A landscape with many valleys, sampled at points; each row gives a point and its height.
A ball rolls from a point to the lowest of its 2 nearest points, and stops where none of them is lower. Distance is the straight distance between rows; heights are no part of it.
q_552 h=618: [109 123 116 157  88 148  58  67 104  90 138 157  94 127 146 110 113 114
 120 130 120 146  97 171]
q_985 h=605: [165 104 112 110  62  83 150 114 150 168 155 150 170 152 141 168  97 106
 131 123 158 122 112 155]
q_391 h=662: [154 157 126 128  93 145 144 138 147  98 151 117 131 126  75 135 116 120
 108 120 153 114 129 137]
q_45 h=808: [109 106 136 153  74 167  61 113 143 121 128 110  90 123 101 165 113  84
 136  72 135 136 102 169]
q_127 h=478: [131 151  88 117 109  68 186 122 111 154 184 152 154 175 153 124  86 157
  93 154 101 131 194 106]
q_311 h=319: [145 113 144 128 197 144 170 170 103 167  68 129 138  99 139 128 150 172
 176 144 153 158 103 111]
q_872 h=613: [137 117 169  83 164 123 142 133 127 131 159  84 144 119 119 137 152 116
 163 127 107  89 149  75]
q_514 h=476: [ 76 161 100 122 133  78 189 101 113 112 162 144 139 159 163  93  99 159
  84 185  96 167 196 100]
q_47 h=466: [144  91 181 119 145 137 181 146 116 169 122 113 171 101 100 130 134 135
 204 141 153 116 126 115]
q_358 h=371: [118 143 126  92 143 117 148 115 113  95 188 105 134 134 134  67 126 152
 116 157 104 124 168 114]
q_611 h=346: [130  56 145 132  55  99 115  73 161 139  84 144 167 106 162 163 165  71
 136 121 141 149 119 184]
q_566 h=450: [139  83 190 141 136 147 138 125 116 170  58 144 152  87 104 139 156 121
 194 138 172 134  82 134]
q_822 h=477: [108 110 100 165  97 154  55 116 128 123 159 134  64 128 145 157 116  92
  94 105  99 133  97 129]
q_422 h=184: [155 129 129 100 152 136 159 126  86 133 125 133 145 112 154  90 128 194
 160 147 143 178 126 156]
q_116 h=392: [120 160  93 105 107 117 148 120 138 103 169 105 115 161  98 124 118 137
  63 140 128  92 171 111]
q_826 h=610: [ 74 157 125 110 156  98 128 137 158 104 131  93 116 151 111 120 155  98
  52  97  75 115 212  80]
q_443 h=302: [138  64 146 146  78 136  98  82 137 128  81 148 142  88 140 165 162  80
 140 116 148 142  95 167]
q_319 h=717: [117 172 109  99 121  91  93 121 136 119 150 109 104 184 124 147 128 126
  71 107  86  47 163 110]
q_430 h=545: [153 152  99  70  72  69 162 104 118 179 176 129 150 204 148 150  71 190
 105 145 134  72 186 151]
q_658 h=575: [110  52 174 149 116 163  66 115 137 153  98 121 102  86 135 160 162  65
 160 108 119  94  86 127]
q_303 h=629: [125 185 106 152 159 143 120 134 116  92 105 137  95 133 142  92 138 189
 103 133 142 184 100 147]
q_505 h=442: [134 141  94 158 158 115 163 172 146 117 112 154 152 130 136 151 119 104
 122 142 117 135 139  93]
q_979 h=617: [ 81 165  90 108 142  73 129 116 138 107 148 129 122 178 155 117 123 111
  56 145  71 102 187  96]
q_169 h=461: [148 108 181 134 116 159 132 117 129 112  90 112 157  90  88 108 158 135
 181 109 163 122 106 172]
q_344 h=241: [137 161 137 116 162 147 170 147 119  78 134 113 141 111 120  59 144 199
 124 149 121 149 189 121]
q_518 h=295: [118 158 122 171 182 182  81 141 104 101  85 113  66 119 113  93 162 189
 124  82 127 156 124 133]
q_380 h=507: [144 156 104  79  57  79 147  82 137 142 173 131 147 192 140 142  81 157
  97 153 147  74 147 159]
q_331 h=427: [ 79 155 156 159 214 139 142 178 154 112  71  99 109 108 108  96 183 147
 102  97 112 177 158  90]
q_407 h=247: [123 129 126 172 178 190  54 143 101 130  71 125  55 113 134 114 162 174
 140  75 123 153  98 138]
q_350 h=816: [107 151 130 142 149 109 125 175 156 140 127 118 108 135 112 163 138  71
  95 114  93 108 121  75]
q_280 h=479: [129 103 109 116  56 105 123  55 131 112 145 150 160 143 147 110 103 111
 134 154 154 137 117 196]
q_629 h=632: [131 154 118 148 113 153  86  94 105  78 119 153 109 124 131 105 118 143
 128 131 136 164 101 175]
q_885 h=109: [157  74 144 110  91 115 158 109 119 163 124 133 175 108 138 160 124 106
 169 126 144 122 119 148]
q_102 h=337: [128 149 113 126  59 102 103  78 143 102 171 136 120 166 149 155 100 106
 100 131 138 108  95 160]
q_100 h=481: [ 83 124 171 161 189 150 112 168 133 141 103 112  93 104  82 141 165  93
 130 108 100 126 135  48]
q_475 h=249: [136 160 125 107 144 130 148 108  85 104 137 143 131 127 146  71 118 196
 135 168 131 180 135 148]
q_734 h=293: [145 138 119 128  68 117 113 108 161 112 153 133 136 143 132 164 105  95
 120 119 153 131  85 163]
q_893 h=508: [120 106 147 134 153 174  77 146 120 133  89 128 105  93 112 135 140  90
 160 117 127 140  84 128]
q_328 h=231: [162  73 126 131  86 123 169 123 134 175 114 147 195 116 141 140  91 134
 191 125 176 172 135 192]
q_644 h=381: [147 101 168 137 192 149 126 148 104 175  56 145 126  89 136 119 174 162
 180 131 150 137  74 111]
q_521 h=759: [ 74 173 108 131 122 114  93 101 123  87 175 103  80 176 128 119 121 125
  64 119  78  86 174 109]
q_375 h=393: [126 150  97 130 144 122 140 127 112 103 139 149 121 129 159 122 115 136
 106 163 118 176 115 122]
q_61 h=136: [168 120 119 112 104 121 181 146 106 159 163 146 178 130 131 112  73 158
 169 138 132 156 171 157]
q_166 h=659: [157 132 104  79  67  73 112  97 148 163 143 127 142 183 135 164 112 124
  95 115 149  54 113 164]
q_789 h=329: [114 184 137 141 197 171 101 147 118 100  81  96  70 125 112  70 173 219
 104  88 131 165 145 130]
q_177 h=518: [ 89 121 168 180 168 173  80 175 123 146 106 115  66 101  99 152 149 100
 145  88  97 138 107  82]
q_419 h=741: [104 167 107 105 100 114  87  95 124 102 174  99  87 185 114 124 115 135
  70 117 102  54 161 131]
q_174 h=697: [150  90 133 150 136 133 158 152 117 163  97 171 156  98 145 183 124 104
 166 159 134 129 103  98]
q_295 h=406: [141 122 116 108 135 141 147 119 111 100 165 108 146 115 123  73 126 153
 138 150 135 120 138 146]
q_513 h=165: [123 127 158 171 163 190  49 144 110 155  51 110  50 119 128 127 162 181
 164  53 142 147  76 160]
q_919 h=439: [ 93 160  95 132 148 101 172 122 121  92 147 137 123 141 159 109 118 150
  80 166 108 181 159 109]
q_589 h=499: [133  49 176 141 120 128 142 122 124 188  90 146 157  87 120 155 154  89
 180 143 152 107  87 114]
q_524 h=562: [138 108 158 138 108 138 140 137 145 146  98 134 156 110  86 161 120  84
 169 132 165 116  91 135]
q_634 h=467: [128 130 154 154 156 129 211 185 135 163 110 124 159 117  83 144 119 140
 161 151 158 133 134  90]
q_700 h=396: [125 103  94 126  99 116 133  78  95 130 152 176 132 131 191 124 101 135
 125 186 136 160 103 147]
q_74 h=460: [142  99 125 102  68 103 151  81 116 129 169 132 171 135 148  90 103 139
 149 149 142 125 137 188]
q_288 h=276: [152 152 130 118 136 138 188 153 120 101 149 119 154 112 103  92 127 176
 120 148 129 142 186 115]
q_847 h=473: [160 119 125 114 110 102 192 163 133 182 147 126 175 145 111 163  85 124
 160 131 139  96 164 119]
q_423 h=437: [ 83 135 168 154 203 139 162 175 137 135  81 114 124 106  82 127 166 110
 133 134 123 135 147  54]
q_779 h=669: [140  72 151 157 125 144 133 154 145 176  85 176 132  86 156 186 133  91
 156 166 145 127  70 109]
q_307 h=440: [111 141 151 128 181 154 114 146 130  96 155  79 103 108 111  94 162 140
 130 103 105 134 140  98]
q_256 h=238: [125 149  96 106  81 101 180  95 104 145 191 150 152 169 151 114  48 170
 126 183 138 150 176 143]
q_797 h=474: [ 78 163 114 147 194 145  97 142 122 100 103 115  72 125 131  68 160 168
  77 107 101 203 148 117]
q_450 h=398: [105 138 163 135 177 133 184 170 143 128 113  96 142 112  74 125 154 123
 129 135 125 111 171  62]
q_254 h=560: [133 102 147 122 119 146  77  86 103  97 140 127 126 104 129  73 150 124
 152 112 121 133 104 167]
q_267 h=595: [157 123 136 130 149 150 130 135 110 140  79 138 123  99 138 128 152 164
 149 124 159 171  68 155]
q_573 h=523: [114 133 133 152 152 173  63 132 105 103 134 112  79 110 112  89 142 138
 134  86 106 150 115 134]
q_997 h=528: [119 120 130 115 134 146  67 119 113 110 148 110  95 127 125 148 139  84
 127 101  82  89 134 105]
q_197 h=658: [115 163  73  91 131  64 141 137 146 142 138 142 137 190 156 150 106 115
  60 147  97  98 174  94]
q_800 h=645: [ 79 184  90 135 129  97 124 113 136  81 150 140 112 168 141 110 105 113
  68 152  87 136 169 108]
q_578 h=60: [125 122 160 182 136 179  66 144 128 140  76 113  75 105 119 131 155 148
 159  67 149 158  57 175]
q_447 h=389: [146 122 161  93 133 125 189 164 139 161 150  98 168 125  76 129 120 133
 158 139 133  70 179  92]
q_133 h=449: [ 88 170 123 156 205 140 119 168 140 102  66 118  90 118 127  91 168 159
  86  98 110 195 145 110]
q_693 h=561: [111  90 195 132 151 163  92 128 131 139 125  88 115  97  90 125 159  94
 185 103 133  97  95 110]
q_891 h=424: [138 115 123  76  72  88 115  57 108 135 169 125 147 161 141 114 121 128
 118 137 121  61 147 157]
q_351 h=621: [ 86 171 113 152 129 132 100  94  99  83 157 140  83 139 137  81 113 149
  92 154 111 165 114 132]
q_411 h=253: [148 129 118 127 162 145 170 161 118 128 115 122 149 107 104 114 130 145
 146 142 150 150 132 121]
q_54 h=64: [106 140 104  95 119  74 127  82 105 135 190 125 112 169 168 114 125 134
  79 160  89  87 141  98]
q_134 h=583: [172 120  85 120  86  86 157 137 149 174 161 169 167 158 149 171  83 113
 124 137 149 128 124 118]
q_69 h=303: [130 122 131 121 186 152 140 155 112 127 100 111 120  97 110 114 152 136
 142 134 139 154 114 104]
q_892 h=743: [143  84 138 139 161 126 195 167  98 193 127 133 171 115 128 156 106 133
 194 142 128 126 164  88]
q_618 h=509: [149 120 122  62 128 115 138 110 109 127 171 110 155 141 119 107 120 128
 135 140 110  82 178 109]
q_645 h=539: [125  90 174 155 141 179  68 139 125 157  46 146  96  84 118 143 156 102
 167 112 150 146  61 144]
q_773 h=230: [ 92 155  96  99 114  73 156  87 107 139 191 131 125 179 151  90  99 154
  82 183 102  99 166 103]
q_527 h=365: [133 143  81 148 102 138  90 103 152 100 140 184 116 139 170 146  94 117
 113 156 171 184  78 140]
q_436 h=160: [121 175 130 138 137 145 130 139 129  60 154 112 121 126 100  85 136 145
 102 125  99 115 179 119]
q_18 h=351: [113 175 110 125 119 119 172 139 149  86 164 108 122 141 103 107 124 148
  58 143 121 142 185 108]
q_334 h=451: [132 111 102 163  96 145  82 109 138 117 142 154  92 117 149 154 124  99
  96 123 130 148  72 138]
q_662 h=802: [104 148 104 153 137 121  90 170 158 126 136 134  87 140 134 162 122  72
  80 111  85 126 120  90]
q_205 h=584: [130 135 116 112 147 124 130 130 107 101 142 127 127 127 138 142 133 107
 123 136  97 120 140 102]
q_698 h=633: [146 125 163  91  97 117 126 118 133 119 157  97 148 124 122 135 130 101
 152 113 117  88 113 148]
q_120 h=343: [115 147  85 133 110 112 138  89 113 102 160 164 123 150 167 134  95 135
 101 178 130 158 116 126]
q_574 h=322: [ 99 163 124  97 111 106 147  87 113  98 198 114 123 157 131  67 107 164
 100 180 106 102 173 118]
q_672 h=435: [127 135 141 147 157 120 220 183 143 144 125 111 164 121  87 135 128 141
 131 141 134 114 177  77]
q_124 h=683: [104 143  94 131 157  98 211 161 152 116 135 119 157 135 131 106 125 145
  83 141 121 172 199 105]
q_833 h=543: [155  83 111 125  96 120 122 132 149 166 110 164 149 121 150 197 113  69
 135 145 142  96  95 119]
q_404 h=538: [117  58 188 154 120 149 109 114 133 162  83 137 130  87 110 160 163  72
 173 127 145  99  79 120]
q_536 h=649: [150 134 134 104 101 101 144 114 117 112 170 124 154 135 147 128 119 123
 140 131 103  97 124 144]
q_302 h=426: [149 115 125 125 109 144 138 101 114  98 141 130 152 112 125  72 128 158
 149 138 156 134 119 183]
q_907 h=647: [ 67 164 137 138 167 109 163 132 151  74 118 112 125 123 130  75 164 149
  54 120  95 187 199 110]
q_651 h=601: [109 111 149 172 131 163  91 168 146 153  95 144  90 106 106 189 127  68
 133 125 129 117  81  94]
q_139 h=556: [117 125 138 115 165 141 106 140 118 111 128 111 116 118 120 153 151  85
 135 120  88  99 148  76]
q_549 h=323: [148 141 105 149 113 145  96 113 142 104 105 175 121 123 166 143 115 136
 130 135 175 192  65 166]
q_786 h=250: [153  76 151 139 100 136 132 101 125 144  88 150 152  87 125 155 152 109
 154 122 164 155  84 157]
q_109 h=362: [158 151 116 131  98 125 146 124 131 106 145 152 151 126 137 133 106 140
 136 141 159 170  98 162]
q_299 h=407: [144 113 177 155 150 148 142 147 126 180  27 158 144 103 120 139 148 149
 196 137 187 145  61 153]
q_31 h=498: [127 125 124 103  94 122  73  86 112 107 155 123 111 144 138 139 126  90
 116 112  96  75 130 137]
q_993 h=577: [117 125 121 119 128 136  87  89  95 100 163 133 111 121 138  77 131 121
 126 137 105 133 114 138]
q_370 h=432: [166 120 114 159 162 149 110 157 125 150  58 185 116  99 185 139 150 162
 141 146 145 162  64 137]
q_298 h=627: [165  99 124  87  58  76 148 106 154 180 143 124 172 158 127 164 112 115
 124 110 152  77 124 166]
q_209 h=151: [110 108 176 171 129 185  68 139 124 129 113  95  83  99  96 126 147 128
 173  60 131 139  90 158]
q_11 h=782: [ 75 157 123 166 110 153  72  98 101  84 180 109  60 151 123  99 109 143
 101 103  81 137 143 131]
q_393 h=447: [125 104 146 123  97 138  82  84 123 111 182  94 106 123 107  94 147 111
 119  93 115  95 116 150]
q_726 h=637: [123 136 147  83 168 104 160 154 141 131 157  83 153 137 118 128 141 116
 130 128  93  83 183  72]
q_806 h=443: [147  95 117 130  94 120 154  83 105 121 146 142 167 122 157  82 114 166
 160 151 155 152 122 195]
q_167 h=614: [140 118 163  92 101 106 140 139 150 155 138  94 152 137 101 156 128  90
 156 117 132  60 112 133]
q_170 h=790: [ 82 138 111 175 145 153  75 173 141 124 135 118  63 129 117 145 121  92
  93  82  81 157 137  96]
q_509 h=724: [142 101 135 134 157 114 180 163 109 168 118 146 157 109 138 170 130 112
 159 147 111 121 142  71]
q_825 h=615: [144 161 129 137 156 151 129 146 118 107 106 124 109 114 124 107 146 177
 126 122 154 173  88 149]
q_661 h=513: [157 132  89 102  93  65 163 119 107 184 179 157 161 179 161 146  72 145
 120 143 104 107 176 124]
q_656 h=546: [ 88 131 117 126 182 126 115 155 138 112 114 110 110 125 125 140 153  78
  91 116  75 119 175  66]
q_398 h=333: [158 112 143  74 117 103 168 144 138 179 151  92 169 152 100 141 119 132
 148 123 137  38 166 111]
q_996 h=430: [148 131 169 149 189 159  95 147 110 167  31 137  96 103 120 111 183 172
 168 104 153 127  65 127]
q_414 h=431: [140 158  71 119  95 106 144 114 146 113 167 138 137 170 108 130  97 126
  78 144 144  95 153 123]
q_416 h=501: [103 125 208 167 172 172 101 151 120 149  78 119 104  99  75 117 157 118
 191 111 145 116  78 110]
q_173 h=638: [137  90 132 159 115 160  96 152 160 156  93 172 109  92 139 196 130  70
 128 148 141 129  72 108]
q_845 h=505: [104 128 111 167 133 165  58 126 106 106 146 130  65 124 133 114 128 117
 110  97  94 157 110 130]
q_585 h=484: [116 156 154 162 214 157 114 166 117 104  71 117 106 105 119 105 174 157
 149 104 113 141 125  98]
q_630 h=483: [110 144 175 159 194 190  73 156 118 111 104  90  80 106  87  87 163 164
 171  69 120 136 131 114]
q_840 h=357: [132 146 168 123 184 144 191 167 127 116 116 103 153  99  90 100 159 173
 148 135 126 140 182  81]
q_413 h=485: [117  81 126 151  80 135  83  74 135 112 127 126 121 111 141 101 147 106
 123 113 149 147  83 196]
q_733 h=283: [134 117  94 108  52  88 162  69 117 167 186 158 164 177 164 136  44 153
 139 168 155 140 160 174]
q_758 h=470: [126 101 139 135  71 129  97  86 143 103 148 107 128 122 119 110 140  99
 130 100 139 112 101 190]
q_154 h=687: [121 162  93 115 104 101  89 116 135 117 147 137 105 179 140 167 111  99
  82 121  98  72 131 116]
q_355 h=363: [109 178 147 126 210 151 127 146 129  83  80 104 104 116 119  57 185 202
 102 105 117 173 182 110]
q_871 h=441: [117 139  94 103 131  71 195 135 127 146 176 122 157 159 139  98 113 153
  81 145  97 125 219  95]
q_484 h=696: [127 131  81 121 145 105 199 158 126 139 149 134 153 141 143 138  95 143
 111 154 126 166 179 105]
q_771 h=585: [122  97 179 104 147 140 125 132 124 141 135  87 134 107 105 148 152  92
 173 124 126  86 112  97]
q_365 h=335: [116 162 117 127  85 123 146  83 114  89 177 139 126 146 125  85  92 160
 111 179 142 138 128 155]
q_512 h=237: [165  86 106 134  77 113 134 110 159 149 117 183 183 126 174 163  93 107
 166 142 175 176 101 174]
q_381 h=643: [126 141 135 154 104 166  79 110 126  88 126 124 101 117 114 113 123 126
 136  97 142 154  91 186]
q_949 h=317: [160  99 101 122  63 102 165  98 122 162 168 156 177 148 160 142  65 141
 154 138 163 160 148 178]
q_327 h=248: [149 144 133  61 119  98 156 148 149 151 159  79 144 164 103 137 126 148
 110 127 125  35 171 112]
q_956 h=537: [146 103 136  55 117 111 113  86 121 134 171  91 140 146 121 126 142 122
 132 121 118  56 154 115]
q_227 h=434: [134  85  96 110  92 101 131  71  97 140 166 153 139 138 179 120 113 123
 118 164 119 117 116 139]
q_853 h=462: [106 158 160 150 204 167  98 159 127  92 111  91  90 108 106  84 173 164
 136  89 104 151 147 103]
q_56 h=480: [111 151  94 135 154  83 176 169 158 122 115 142 159 150 141 157 120  93
  93 133  95 120 180  83]
q_332 h=521: [141 150  79 130 129  80 162 164 164 144 132 145 154 170 145 188 103 103
  95 136 123  97 149  86]
q_713 h=422: [144  91 127  98  73 112 104  86 130 132 128 150 148 121 160 151 124  81
 135 137 127 132 102 166]
q_425 h=387: [135 122  99 108  49  86 100  66 152 137 155 159 133 169 183 179  99 104
  95 147 148 108  93 156]
q_702 h=502: [121 135 189 155 186 191  76 154 123 141  77  89  79 105  87  93 172 175
 179  71 150 129  93 132]
q_738 h=651: [141 148 126 151 103 161 112 131 144  89 141 113 114 115  82 111 121 128
 121 107 155 137 104 164]
q_844 h=438: [155 114 102 166 157 137 130 160 133 131  90 171 143 104 157 136 129 126
 153 147 145 150  81 131]
q_458 h=284: [129 144  94 109 104 104 167 102 108 120 177 145 144 150 149 113  85 153
 116 174 129 149 149 133]
q_506 h=280: [162 115 115 145  96 126 115 120 155 126 108 183 157 119 172 155 107 118
 153 139 169 183  75 169]
q_53 h=350: [169 119 105 128  89 121 169 119 128 135 144 159 172 133 145 157  84 148
 156 141 169 173 127 157]
q_681 h=429: [133 133 105 103  34  69 120  45 143 144 164 167 150 185 162 149  85 126
 102 152 155 104 115 170]
q_593 h=375: [146 110 127 175 162 165  93 144 111 127  84 165  94  83 157 145 165 132
 126 126 116 146  81 110]
q_221 h=548: [152 138  69 109  93  63 143 121 136 174 168 179 155 187 176 160  73 126
 100 153 122 111 144 115]
q_17 h=781: [ 87 158 112 166 127 160  91 163 142  98 156  93  68 141  98 139 110 111
  96  81  96 143 145 120]
q_306 h=817: [119 105 165 140  85 152  91 117 154 123 111 102 119 111  95 160 130  75
 153  91 148 120  93 172]
q_190 h=496: [140 161 128 155 187 154  88 156 110 130  62 146  78 115 168 120 167 178
 121 111 124 166  75 130]
q_105 h=631: [ 68 155 128 135 161 105 150 140 162  84 112 107 126 131 123 114 160 106
  56 102  86 157 209  92]
q_36 h=569: [147  91 147 139 134 156  91 124 124 152  45 157 118  86 146 137 160 132
 152 123 165 167  58 167]
q_625 h=532: [106  99 205 139 158 152 121 145 123 153  94 121 133 101  85 127 148  93
 199 137 145 103  82 108]
q_66 h=671: [117 135 106 145 174 117 189 158 129 111 127 120 142 116 130 118 149 150
  97 136 122 164 165  90]
q_982 h=686: [149 137 112  78  93  97 127 124 147 149 146 102 134 164 112 167 115 114
 103 117 141  51 124 140]
q_429 h=385: [153  67 136 113  55 100 118  92 157 158 100 163 169 115 169 183 131  66
 144 131 136 129 110 168]
q_115 h=358: [114 136 111 135 168 148 135 167 135 125 107 117 111 112 102 146 131  96
 110 134 130 153 119  94]
q_668 h=486: [146 128 182 132 161 168 132 140 115 137  63 116 137  95  96 108 159 164
 190 118 170 127  88 153]
q_136 h=534: [143 121 135 136 130 155 112 140 132 130  90 144 133 101  98 152 125  91
 151 127 151 146  85 133]
q_315 h=330: [153 143 133 138  76 129 112 104 147  94 134 149 149 121 126 134 116 117
 136 118 159 159  83 187]
q_888 h=316: [120 121 119 181 159 180  57 145 104 123  91 151  54  97 152 141 154 142
 110 102 102 169  95 117]
q_588 h=542: [133 108 149 129 166 170  77 115 106 105 122 109 111  97 117  85 166 138
 162 100 126 132 109 134]
q_504 h=503: [116  79 155 158  99 160  70  88 131 119  90 112 104  98 130 114 169 119
 144  81 147 161  84 197]
q_923 h=465: [162 151 117 154 184 152 104 156 118 146  27 170  97 116 168 135 161 179
 138 123 147 153  73 133]
q_44 h=506: [154 114 100 138 119 123 135 148 151 146 117 158 149 128 115 174 109  80
 129 138 151 117 100 108]
q_916 h=444: [160 130 141 136 131 160 135 126 120 100 103 122 146 100 110  84 144 170
 161 123 167 134 107 180]
q_141 h=272: [165 106 127 135 120 131 174 153 130 168 106 141 178 115 141 130  94 161
 194 134 180 180 109 183]
q_377 h=511: [101 138 125 130 172  98 168 166 151 123 108 118 147 131 116 145 148  91
 102 126  87 116 179  66]
q_246 h=364: [153 143 142 153 169 147 146 169 139 158  44 153 139 116 136 150 129 160
 178 141 183 164  64 143]
q_902 h=663: [103 166  90 131 118 119  98 114 127  88 154 140  98 158 141 143 102 104
  83 136  98 127 134 114]
q_756 h=798: [119 135 120 152  90 150  77 135 151 121 140 116  88 141 105 188 105  77
 112  85 128 109 102 133]
q_442 h=510: [170 105 107  76  90  83 158 112 104 187 164 137 171 160 148 152  89 132
 140 128 119  90 172 136]
q_690 h=559: [ 90 103 179 181 160 171  98 168 127 162  86 128  77  97  98 163 148  94
 153 125 134 126  67  85]
q_886 h=463: [139 100 131  74  73 100  94  69 123 133 145 119 141 151 141 140 132  94
 120 117 117  68 128 161]
q_192 h=397: [ 86 151 162 127 220 136 155 157 158  94  79  94 131 103 120  62 193 173
 104 103 112 177 199  93]
q_189 h=468: [147 125  75 131 112 120 130 125 140 121 145 146 139 139 114 138 106  99
 102 138 145 111 118 122]
q_856 h=493: [161  76 167 129 130 133 181 134 103 177 111 126 181  96 130 127 125 154
 214 126 156 143 133 155]
q_203 h=482: [120 103 124 125 132 163  64 129 117 117 123 122  98 105 129 123 129  81
 139 115 113 137  94 147]
q_342 h=395: [103 162 107 111 128  79 191 135 157 110 155 110 147 158 123 111 132 144
  50 138 103 117 210  95]
q_867 h=773: [ 79 168 115 156 117 147  90 124 125  85 177  92  64 154 108 123 116 131
  82  89  80 120 169 117]
q_535 h=176: [157  64 132 143  83 113 152 121 154 179  88 166 195 112 155 161 108 102
 189 134 176 167 111 180]
q_285 h=453: [138  91 124 113 111 138  86 118 126 129 113 153 126 101 155 140 131  79
 140 138 119 140  81 151]
q_746 h=611: [142 122  98 118 123 117 110 135 125 126 130 161 128 127 165 168 119  82
 114 147  93 106 121 102]
q_431 h=672: [126 145 127  74 156  84 128 150 141 147 140  93 134 161 124 147 142 109
 108 114  87  49 168  79]
q_626 h=459: [158 144 149 115 148 172 150 152 124  92 117 105 143  97  99  74 139 179
 157 139 153 127 144 147]
q_818 h=433: [149 105 173 111 121 121 196 158 121 185 135 120 179 120  86 147 104 123
 188 139 149  99 150 112]
q_395 h=636: [ 95 189 100 165 144 140 123 125 126  69 137 132  91 143 130  84 117 170
  83 144 132 179 127 141]
q_401 h=471: [120 144 103  98  62  85 139  63 124 134 184 144 133 176 144 128  80 138
  97 171 143 105 123 153]
q_740 h=408: [136 147  97 173 167 139 139 177 149 110  93 154 138 122 135 148 121 120
 135 138 144 154  97 115]
q_157 h=415: [124 133 140  90  94 121  97  77 120 109 198  93 109 149 112  92 135 136
 104 118 110  68 144 134]
q_343 h=162: [128  94 124 125  58 112  75 101 171 147 132 123 113 142 145 183 130  63
 106  97 136  93  80 167]
q_181 h=590: [143 128 148 120 119 124 159 155 141 142 131 115 156 125  87 153 119  96
 154 129 141  84 116 115]
q_817 h=469: [122 136 167 172 192 171  98 164 111 140  60 132  95  99 101 121 167 141
 164 105 134 134  90 103]
q_330 h=374: [119 143 128  83  92 101 124  64 107 114 197 113 126 158 128  82 114 151
 105 158 113  67 156 131]
q_417 h=504: [139 144 181 127 189 165 138 169 128 130  82 100 137  99  91  80 161 173
 187 124 154 123 109 127]
q_271 h=497: [ 99 168 132 128 175 157  98 127 107  89 136 105  77 120 116  49 154 182
  98 123 114 182 140 124]
q_975 h=194: [163 110 119 112 126 126 169 137 107 145 141 136 171 113 124 110 110 136
 165 134 140 142 133 142]
q_657 h=706: [131 134 121 105 135  98 114 149 140 138 140 106 127 155 134 167 135  90
 115 118  95  50 124 100]
q_802 h=516: [153 130 102 116 120  86 171 158 146 173 132 136 165 161 123 188 102 108
 124 133 131  77 146  97]
q_706 h=791: [ 84 161 131 133 103 138  90  84 112  89 196 102  76 150 114  81 112 141
  95 131 104 115 135 136]
q_191 h=411: [122 130 140  96 152 137 113 122 126  99 181  84 116 121 113  84 148 130
 120 123 108 108 150 103]
q_675 h=315: [141 160 111 124 122 121 190 153 142 107 153 118 147 131  97 129 122 144
  92 141 135 129 177 106]
q_984 h=789: [106 144 116 159 119 164  99 155 149 107 143  95  86 133  85 161 110  97
 113  89 131 118 119 129]
q_730 h=694: [109 166  77  85 126  54 152 112 128 146 151 128 139 205 163 131 104 155
  68 152  95  73 195 106]
q_7 h=190: [146 147 100 114 101 110 193 144 114 150 181 139 165 154 143 122  51 168
 138 158 126 158 205 140]
q_557 h=579: [152  74 116 107 114 106 146 138 126 180 121 145 160 127 158 184 111  86
 154 147 120  80 124 113]
q_935 h=410: [106 125 139 151 162 149 148 171 138 146  94 126 117 111  86 162 130  91
 137 144 149 133  96  85]
q_91 h=660: [102 161 120 148 178 121 174 154 139  92 114 115 127 115 124  85 162 164
  76 124 115 184 169 106]
q_94 h=607: [152 101  94 103 128 105 143 145 116 161 139 153 155 132 166 160 104  92
 137 152 100 111 134 107]
q_448 h=128: [134 160 126  67 125  95 174 146 144 128 160  86 141 162 113 129 128 157
  91 135 107  63 212  96]
q_409 h=191: [148  86 155 109 103 134 128  95 115 129 126 120 148  94 125 134 152 111
 152 119 143 136 101 152]
q_489 h=472: [145 125 103  65 102  86 143  89 100 148 174 126 154 170 147 123 101 144
 124 147 108  72 173 129]
q_40 h=252: [154 133 122 109 189 138 166 156  94 151  89 127 136 110 152 104 145 199
 162 138 146 175 123 131]
q_368 h=418: [145 107 121 175 121 155  84 130 128 121 107 168  97  93 164 152 147 121
 120 121 130 160  60 142]
q_877 h=600: [ 87 141 115 144 107 136  72  65  88  97 158 149  82 136 148  88 108 126
 111 156 105 145 100 143]
q_873 h=203: [123 177 138 133 169 161 139 152 128  64 120 107 123 112 109  76 150 168
 121 129 114 141 167 125]
q_691 h=580: [ 91 146 108 103 158 101 111 134 135 105 143 106 109 156 137 127 142  95
  78 119  71  95 185  81]
q_615 h=314: [163 109 138 143 130 138 158 148 139 163  70 152 159 108 148 149 119 155
 183 136 192 181  72 174]
q_567 h=187: [157  61 145 118  64 100 171  95 133 172 124 129 194 119 143 145 118 120
 175 117 154 151 149 191]
q_803 h=204: [ 89 167 139 140 151 148 106 139 139  65 156  93 102 132  97  76 143 135
  94 103  80 128 199 104]
q_479 h=239: [136 108 129 129  71 120  95 117 176 136 120 140 137 127 135 178 117  60
 130 113 158 132  73 164]
q_770 h=318: [132 138 145 107 167 121 194 157 135 109 150 103 162 116 112  91 147 164
 124 136 109 131 221  80]

Where does a ball stop that starts at each point below?
q_993: q_578
q_303: q_885
q_94: q_436
q_698: q_885

Call two points neighbours if one is among the 2 nearest of the other. Go from one point of each pair to the other, from neighbour to neighbour, staying as low as possible. Name the highest point that can't be avoided.
q_370 and q_740: q_844
q_61 and q_891: q_661
q_578 and q_740: q_190
q_535 and q_885: q_328
q_61 and q_343: q_109
